Points, in no order, along strands that fork and pass close to each other.
(in the rows, 128 means zero)
Two points are linked if the straight distance between their rows is under 38.2. Some points are linked to none.
q387: [123 155  83 124 120 129  83  62 104 153]
q713: [131 118  98 137 151 121 115 120 103 166]
q664: [106 183 150 143 102 142 124  52 146 125]
q119: [107 162 113 112 102 189 136 172 197  96]
q526: [132 139  77  87 121 163  72  78 112 143]
q505: [126 142 130 124 117 129 141 143 154 130]
q773: [133 105 146 119 132 144 156 202 160 118]
q420: [130 113 168 151 100  92 129 160 126  50]
q891: [132 139 169 132 115  79 142  93 117 102]
q702: [135 112 134 133 145 116 150 158 134 149]
q640: [132 142  83 111 129 128  77  64  93 157]
q246: [131 141 112 141 146  83 129  85 102 166]
q921: [102 163  92 110 105 204 121 172 194  97]
q412: [147  85 161 133 161  82 167 157 107 137]
q111: [129 150 160 133 118  81 143  78 119 123]
q228: [131 126  83 114 138 140  87 101 103 156]
q621: [106 181 122 133  96 161 121  93 160 122]
q729: [121 105 110 125 138 194 144 221 165 126]
q87: [132 135 144 123 120 111 147 140 147 122]
q677: [117 170  91 132 111 134  93  57 116 147]
q439: [132 133 102 143 152  88 120  85  92 174]
q434: [146  71 167 136 163  96 173 178 105 133]
q46: [116 132 103 115 124 189 136 201 185 115]
q179: [139 108 147 130 149 103 157 159 128 143]
q286: [104 184 105 130  97 172 109  90 158 121]
q614: [134 125  81  99 133 154  78  95 105 152]
q745: [129  99 130 126 139 175 157 222 166 129]
q923: [135 121 170 137 114  78 137 123 116  77]
q624: [122 157 156 125  98 130 140 114 156 104]
q706: [131 146 126 141 139  79 137  80 109 158]
q42: [141  92 136 149 179  83 164 129  84 173]
q943: [139 117 166 126 122  87 145 136 125  98]
q924: [131  87 127 140 152 160 159 202 127 150]
q721: [105 178  91 126  99 170  93  79 142 125]
q21: [138 103 129 146 169  90 153 130  95 172]
q839: [137 121 159 122 121  96 148 143 136 108]
q6: [130 125  90 126 141 135 101 112 107 159]
q935: [144  82 167 125 144 110 161 196 132 112]
q515: [108 179 139 137  97 147 126  77 155 121]
q722: [122 153 129 125 110 140 138 138 162 123]
q574: [130 154 142 136 128  79 144  71 113 143]
q707: [144  97  94 102 158 132  86  77  64 177]
q632: [136 106  95 142 166 107 112 100  74 179]
q690: [136 129  82 106 139 126  77  64  84 165]
q518: [135 125 170 138 117  69 138 106 107  83]
q480: [124 154  78 101 113 166  75  77 121 135]
q303: [133  99 143 121 136 158 160 215 165 119]
q215: [140  98  93 124 163 123  95  92  64 176]
q126: [145  75 169 130 153 100 167 188 117 122]
q823: [135 110 167 131 108 102 137 170 139  64]
q392: [128 127 109 130 136 138 130 152 138 148]
q39: [116 141 186 149  90 129 118 108 142  51]
q237: [116 165 140 123  97 147 137 120 166 110]
q120: [124 126 172 144  92 110 126 141 136  52]
q414: [107 185 125 146 105 138 114  49 137 139]
q69: [116 147 183 134  87 136 126 110 152  62]
q625: [135 104 142 127 139 135 153 187 149 133]
q280: [116 167  80 115 107 166  84  82 131 131]
q77: [118 133 180 153  90 116 120 128 135  45]
q946: [131  94  90 109 148 181  98 148 107 147]
q651: [118 113 101 118 135 200 135 216 175 118]
q123: [110 179 103 140 107 135  99  48 122 146]
q596: [119 153 168 127  92 132 135 111 154  87]
q864: [144  98 158 129 152  87 161 153 119 134]
q313: [133 105 127 134 147 135 148 174 133 153]
q845: [135 107 118 145 164 104 141 131 100 172]
q607: [142  93 166 123 129 106 152 192 140  92]
q488: [134 119 111 140 153 110 131 125 108 167]
q346: [114 145 115 108 110 188 142 197 198 100]
q358: [137 114 100 144 168  90 121  92  76 182]
q339: [142  78  99 102 159 160 100 112  62 170]
q82: [141 101 166 122 119 105 145 184 140  80]

A fork is a point with three links, a tip a point with one. Leave the first point through the second and follow the links. Name the first fork or tip that comes.
q358, q632: q707
q729, q651: q921
q713, q488: q42
q123, q677: q690

Name the points in between on the shortest way along the links from the first point to the second, in order.
q439, q891: q246, q706, q574, q111
q46, q921: q346, q119
q607, q69: q82, q823, q420, q120, q77, q39
q621, q480: q286, q721, q280
q526, q488: q614, q228, q6, q713
